A landscape with many valleys, sampled at points; each row gives a point and its height.
A ball rolls from a point to the lowest of its 2 nearest points, and stops where none of them is lower. Distance is the straight distance between rows; heights are no part of it.
Nepiz: [131 102 156  89 137 164 172 143 113 110 105 143  98 145 120 123 156  99
 137 126 108 100 123 131 156 163 141 149]  height 341
Dekim: [131 133 115 195 111  97 148 161 137 137  88 140  82 119 115 106 122  96
 136  95 125 119 124  39 163 109 111 130]  height 449
zatum: [118  70  81 135 119 133 142 116 181 116 166  41 111 127 170  64 117 179
 118 153 162 187 132 153  88 204 135 147]  height 357
lufub: [101 112 136 134 144 131 139 154 174  82 125 129 109 164 200 120  88 121
 107 155 149 139 121  89 123 114 119  90]  height 587
Lur: [117  97 123 155  55 116 148 118 128 112 138  88  99  77 109 108 161 155
 156 117 129 143 141 160  83 141  63 166]  height 316
poze: [130 151 134  69 185 114 130 156 130 126 156 185 158 152 144 161  91  91
 109 137  97  79 105 152 154 111 151 100]  height 440
Zefel: [140 115 142 119  89 154 178 110  82 150  82 111 145 155 101 154 146 104
 123 113  97 136 158 171 111  69 108 154]  height 426
Givel: [139  83 132 120 178 105 163 129 133 152  88 148 120 186  97 114 135  80
 111 121 125 105 130 115 175 106 132 118]  height 334
Zagi: [133  92 111 118 138  93 118  81 149 122 118 114 127  93 130  95 150 135
 139 141 172 157 107 147 129 187 152 164]  height 588
pifa: [143 155 161  74 161 139  59 126 120 166 130 133 185 134 115 121 134  84
 107 142 123  84  93 143 145 175 179 160]  height 669
kam: [137  64 127  69 137 154 181  82  68  96 147 114 166 109 130  98 129 159
 121 153  92 122 129 193 132 117 126 109]  height 103
Momog: [133 103 126  52 155 142 132 110 122  89 198 126 167 177 168 133 111 142
  94 143  98 139 106 188 116 149 185 125]  height 247
Fimib: [ 78 110 134 174 105 104 107 131 159 114 180  81 121  99 145  87  87 222
 121 121 166 152 140 106  80 101  67 136]  height 347
savev: [142 157 102 169  83  98  99 131 128 147  76 130 101  76  77 129 151  75
 171 115 146 166 119 127 121 152 122 156]  height 511
Gim: [157 176 146 104  74 185 133 190  76 164  98 177 125 114  93 190 147  77
 184 138 103 115 142 122 130 115 132 132]  height 480
koti: [148 159 170 121 110 153 158 202  98 183 103 208  94 163  75 175 154  55
 138 149 128  72 151 122 196 116 145 136]  height 401
tupo: [ 93 145 117 168 159  91 106 104 186  83 118  90 111 101 178 113  81 175
 108 138 173 164 152  92 115 105 113 111]  height 619
tola: [109 108 122 158  45 139 130 163 136 123 151  96  85  99 126 147 158 145
 162 128 110 147 167 132  64 100  55 134]  height 388
maz: [112 129 146  95 168 142 155 140 124  80 180 172 143 145 165 162  91 144
 100 140 112 104 107 139 107 109 143  85]  height 380
Nir: [165 107 141  88 130 131 162 119  90 154 149 166 132 169 148 175 126 110
 112 169 126  55 124 156 127 100 141 121]  height 285
zifug: [137 108 134  41 143 188 160 133 130 111 188 143 170 177 163 184 122 118
 100 157 126 118 121 188  69 165 192 121]  height 296
Tiga: [123 190 146 119 137 143  79 140 110 131  90 173 128  96  98 149 143 121
 166 117 123 146 119 119 146 139 142 136]  height 398
Peli: [ 86 121 120 139 116 110 121 120 196  83 154  91 113 140 217 108  88 162
 114 159 172 170 138 136  96 147 127 104]  height 626
Kud: [152 100 141  82 175 160 173 143  90 160  96 150 147 151  84 136 126  86
 122 136  89  69 140 124 158  91 123 107]  height 271
Rukaz: [131 172 125 185  85 111 127 176 103 138 117 191  81 162  95 179 151  62
 152 132 133 114 150  85 145  82 117  98]  height 418
bovid: [141 101 136 142 132 140 135  86  92 149 111 102 142 167 116 138 157 156
 119 119 110 122 158 144 132  69 104 144]  height 455
Leb: [108 202 142 162 118  85  96 152 152 103 121 181 105 135 157 126 111 103
 131 118 159 133 116  61 159 100 119 121]  height 529
getag: [106 179 151 147 138 100 126 181 117 158  79 179 119 168  87 108 117  93
 130  98 115 111 118  87 210 105 120 144]  height 548
Nis: [ 98  79 110 191  91 109 210 134 149  92 132 110 102 148 157 118 116 148
 101 125 132 140 131 116 136 114  79 113]  height 467
guz: [ 84 159 127 179 102 123  98 151 161 107 166 107 124  73 139 134 111 181
 132 111 138 141 139 113  66  97  69  95]  height 413
gep: [153 164 139 107 106 174 116 192 106 141 130 174 109 132  94 154 141  68
 154 131 106  83 116 109 101 147 154 124]  height 514
Bimu: [102 118 133 117 146 122 150 110 100  95 134 138 128 135 172 118 111 196
 143 154 101 115 137 146 136 105  98 117]  height 252
Varep: [118  75 125 176 102 126 204 131 138 126 108 139 105 157 136 165 148 117
 115 154 140 118 131 127 132 130  80 118]  height 400
sune: [110 176 131 125 144 127  79 114 154 128 131 159 148  69 137 119 140 118
 144 111 153 135  89 106 128 188 161 148]  height 332
kaza: [142 144 146 135 125 126 166 152  95 151 117 191 100 176 116 176 144  80
 133 148 125  62 146 116 162  93 123 120]  height 348
fol: [170 185 156  98  77 161 126 196  62 202 110 193 126 122  57 167 159  47
 159 157 117  79 156 126 203 120 161 131]  height 439
zutur: [126 210 101 170 121 101  70 155 109 136  87 147 110  64  84 119 122  92
 172 114 138 162 125 101 155 160 135 122]  height 459
Pofe: [105 125 130 138 179 122 133  77 126  94 141 109 161 139 137 116 104 204
 102 116 119 149 122 145 150 147 122 121]  height 155
tapus: [101  87 110 131 117 159 141 130 174 106 169  50 145 118 130  86 127 168
 115 116 134 160 126 152  62 207 103 138]  height 304
gidon: [139 137 133  91 173 101 122 116 149 175 129 159 151 143 154 140 124  80
 102 147 124  81 111 144 196 141 156 102]  height 485
zoz: [137 140 139 105 105 150 152  86 125 124 143 117 155 136 139 154 150 132
 124 123 109  99 120 173 116 146 121 121]  height 163
rava: [143 127 152  70 149 136 128  75  79 139 132 127 179 138 154 129 129 117
 100 161  99  95 108 186 183 133 169 151]  height 543
kif: [117  60  99 133 144 129 152 116 147  52 203  99 112 165 141  90 125 176
  90 153 149 172 127 156 112 149 148  79]  height 254
sumu: [160 137 157  86 135 162 129 140  87 186  89 154 179 127  56 158 139  49
 129 123  88  96 140 145 158  88 141 118]  height 326
mepe: [135  74 119 125 173 108 150 106 154 131 107 111 116 183 133 100 131 118
 116 142 150 141 126 116 178 148 133 123]  height 387
rurom: [113 131 105 144 158 102  57 100 167 134 161  81 149  78 147 103 114 181
 112 129 159 148 120 130  57 147 147 147]  height 627
runeb: [137 147 118 121 186 100  85 124 173 137 137 116 148 137 165  98  93 119
  98  98 134 114  86  83 151 159 174 128]  height 196
dok: [159 114 126  91  67 141 174 137  99 147 142 162 130 139 122 162 148  88
 163 166 110  82 120 151 100 110  93 137]  height 219
tise: [109 163 117 166 107  96 100 110 104 120 125 112 114  91 119 109 128 189
 150 113 111 140 152 127 105  79  67 134]  height 476
toko: [125 194 124 176  95 109  87 182 153 130 104 173 103 142 109 148 122  64
 140 103 155 144 123  72 145 111 134  96]  height 481
Zufof: [147 140 148  93 146 124  63  91 102 145 116 107 173 135 103 110 141 129
 130 136 118 118 107 138 118 148 129 170]  height 656
Gat: [120  95 122 126  91 150 158 134 137  85 164  91  93 149 143 139 142 150
 126 105 115 145 160 154  72  97  95 120]  height 450
tul: [143 168 122 158 107 128  80 172  81 208  82 180 139 109  75 160 129  72
 143 127 127 111 126 126 177  87 148  97]  height 715
teput: [115 187 114 177 131 136  71 142 150 121 150 118 134  80 131 125 117 135
 124 111 127 115 106  97  78 144 112  82]  height 474
Vorez: [136 201 140 120 139 117  47 187 121 198  97 181 140 118  83 135 130  64
 146 132 127 118 127 109 194 117 163 111]  height 701
vobi: [ 96  46 117 130 125 131 167 135 126  76 179  93 103 125 132  84 114 207
 114 144 150 166 122 155 106 135 105 110]  height 160
fulo: [139 130 112 204  89  91 127 103 164 144 117 103  93 113 126 138 143 133
 140  86 153 165 156  80 121 126  97 144]  height 407
Luz: [130  95 133  72 127 164 170 146 120  77 148 121 103 167 145 141 129 119
 124 113 111 143 133 170  76 121 146 132]  height 441
gafu: [127 124 132 108 185 104 107  95 101 149 116 118 152 153 154 115 112 137
  97 136 110 100 117 147 201 116 168 142]  height 520
Der: [155  88 131 114 151 175 168 110 116 128  82 104 116 114 102 109 159 112
 128 106 107 123 145 107 162 131 138 138]  height 277
Nid: [114 123 119 141 154 115 132  66 122 114 154  81 143  85 120  91 118 232
 128 112 120 159 156 147 126 136  95 138]  height 250
buva: [130  82 128 103 122 133 157  71  80 124 149  85 162  91 108  93 133 196
 127 120 103 143 141 173 130 104  90 137]  height 197
bufe: [167  74 137  83 145 176 172  93  79 125 104 106 153 128  87 123 152 105
 119 144  82 103 147 148 137 115 126 107]  height 203
rono: [152 132 146  76 113 189 145 113 121 152 141 136 183 132 145 191 148 109
 118 151 121 108 118 180  99 150 164 135]  height 237
bop: [114 144 114 136 115 128 112 158 172 109 113 139  93  98 155 128 136 104
 165 107 143 161 134  96 100 131 128 132]  height 512
mupap: [143 113 108 149 136  70 121 106 127 131  80 130  86  80  90 105 147  90
 153 124 170 141 126 113 137 154 128 159]  height 551
sipap: [ 96 179 139 180 109  77 107 137 174 100 103 134 118 111 182 113  74 141
 118 112 171 149 108  71 139 109 118 128]  height 575
gef: [136 176 163  72 157 149  65 173 117 183 103 182 152 133  94 153 133  74
 135 171 118  85 121 153 151 143 156 138]  height 684
suli: [111 163 133 116 139 154  99 163 173 121 111 148 133 127 183 139  96 118
 137 125 115 126 117 106 107 114 145 102]  height 550
Bep: [146 132 110 139 137 104 143 140 131 181  59 144 130 102  72 120 136  63
 149  88 120 144 139 104 172  99 130 131]  height 510
vevi: [104 162 121 184 136  66 136 158 125 144  72 182  91 132  88  89 116  99
 158 117 147 128 143  42 193 101  97 145]  height 502
rel: [154 161 109 157 182  77  84  82 136 145 126 110 138 107 100  97 115 123
 106  95 136 116 114  84 143 158 140 138]  height 292
Motu: [131  67 125 135 138 126 202 127 113 129 123 149 127 174 144 159 123 129
 117 180 134  94 122 161 145 118 115  97]  height 343
mag: [121 107 117  98 180 122 112 114 160 109 157 124 147 134 191  79  98 161
 100 131 142 133  80 112 156 166 189 136]  height 99
zofi: [169 144 155  79  90 179 172 108  66 157 101 142 160 120  90 193 142  67
 125 139  93 102 159 176 111  78 138 131]  height 381
tob: [130 156 119 165 119 106  93 118  93 144 100 152 125 122 104 127 144 153
 170 127 118 137 146  92 131  59  91 132]  height 513
dadap: [126  58  78 140 140 133 121 118 155  92 190  56 127 134 168  67 108 195
  83 163 166 185 117 163  89 173 179 108]  height 322
mubek: [105 125 137 106 154 110  53 118 141 117 156 130 166 136 145 116 123 159
 116 144 137 129  90 151  80 143 134 144]  height 642
gis: [147 154 115 146 117 116 123 106 125 141 118 121 117 122 141 147 145 108
 132 126 118  95 132 139 140 141 114 112]  height 253
veke: [118  93 123  98 145 150 135 126 136  83 188 112 153 155 192 112 101 189
  91 128 112 138  80 150 121 145 184 117]  height 189
fekem: [118 102 117 154  84 142 125 127 166 126 139  78 115  90 111  99 149 166
 150 102 141 159 123 109  66 190  99 172]  height 236
miz: [136 135 121 156  96 144 145 142 114 151  65 125 123 136  91 161 151  83
 140  92 104 160 145 137 129  83 109 126]  height 465
ziza: [122 102 114 117 161  86  86  78 153 112 134  79 144 103 113  81 112 187
 131 127 170 178 115 137  84 180 132 167]  height 610
videm: [140 124 156  52 115 178 193 155 102 104 130 145 113 179 151 157 129 112
 144 153 103 110 141 149 110 151 140 156]  height 396
Lize: [139 109 113 159 133  83 145  83 164 119 127 102  97 162 151 122 134 149
 118 112 159 159 143  98 149 131 115 137]  height 442
togiv: [124 142 133  97 124 175 118 111 151 121 146 126 165  75 154 135 157 153
 147 103 127 138  99 147  99 175 154 144]  height 257
mugo: [145 161 113 179  95 120 110  88 148 149 129  90 124  88 135 157 151 152
 137  88 139 148 146 126 126 129 140 142]  height 340
dimag: [105 119 144 124 129 139 151 119 125  91 192 139 142 165 174 166  97 203
  97 140 121 112 124 163 104  84 118 105]  height 321
bovu: [128 158 109 186  74 155  97 176 145 123 120 104  79 102 121 143 158 116
 168 118 113 163 166  83  68 146  97 134]  height 454
loru: [152  68 131  87 152 145 120  92 104 131 135  98 137 159 147 121 148 156
 119 130 123 134 121 136 119  97 161 134]  height 479
Zosik: [ 64  75 130 154 129 115 130 139 171  82 210  58 115 117 124  60  86 226
 104 114 163 188 161 142  91 138  73 126]  height 273
pimol: [156 174 110 204 136  89 108 124 134 144 100 118  95  99  83 110 124 120
 119  71 146 129 123  45 156 154 146 140]  height 375

For each start below, name the point where the ball stops.
getag: mag
vevi: mag
gidon: Pofe
Peli: fekem
pifa: zoz
savev: zoz

Call two points neighbours if one is among the 2 nearest of the other. Go from one point of each pair to the other, from neighbour to neighbour, staying as low as possible. Name the highest point that can't be avoided.
fekem / Zefel: Gat
Pofe / bufe: Nid
mag / zoz: zifug
fekem / vobi: zatum
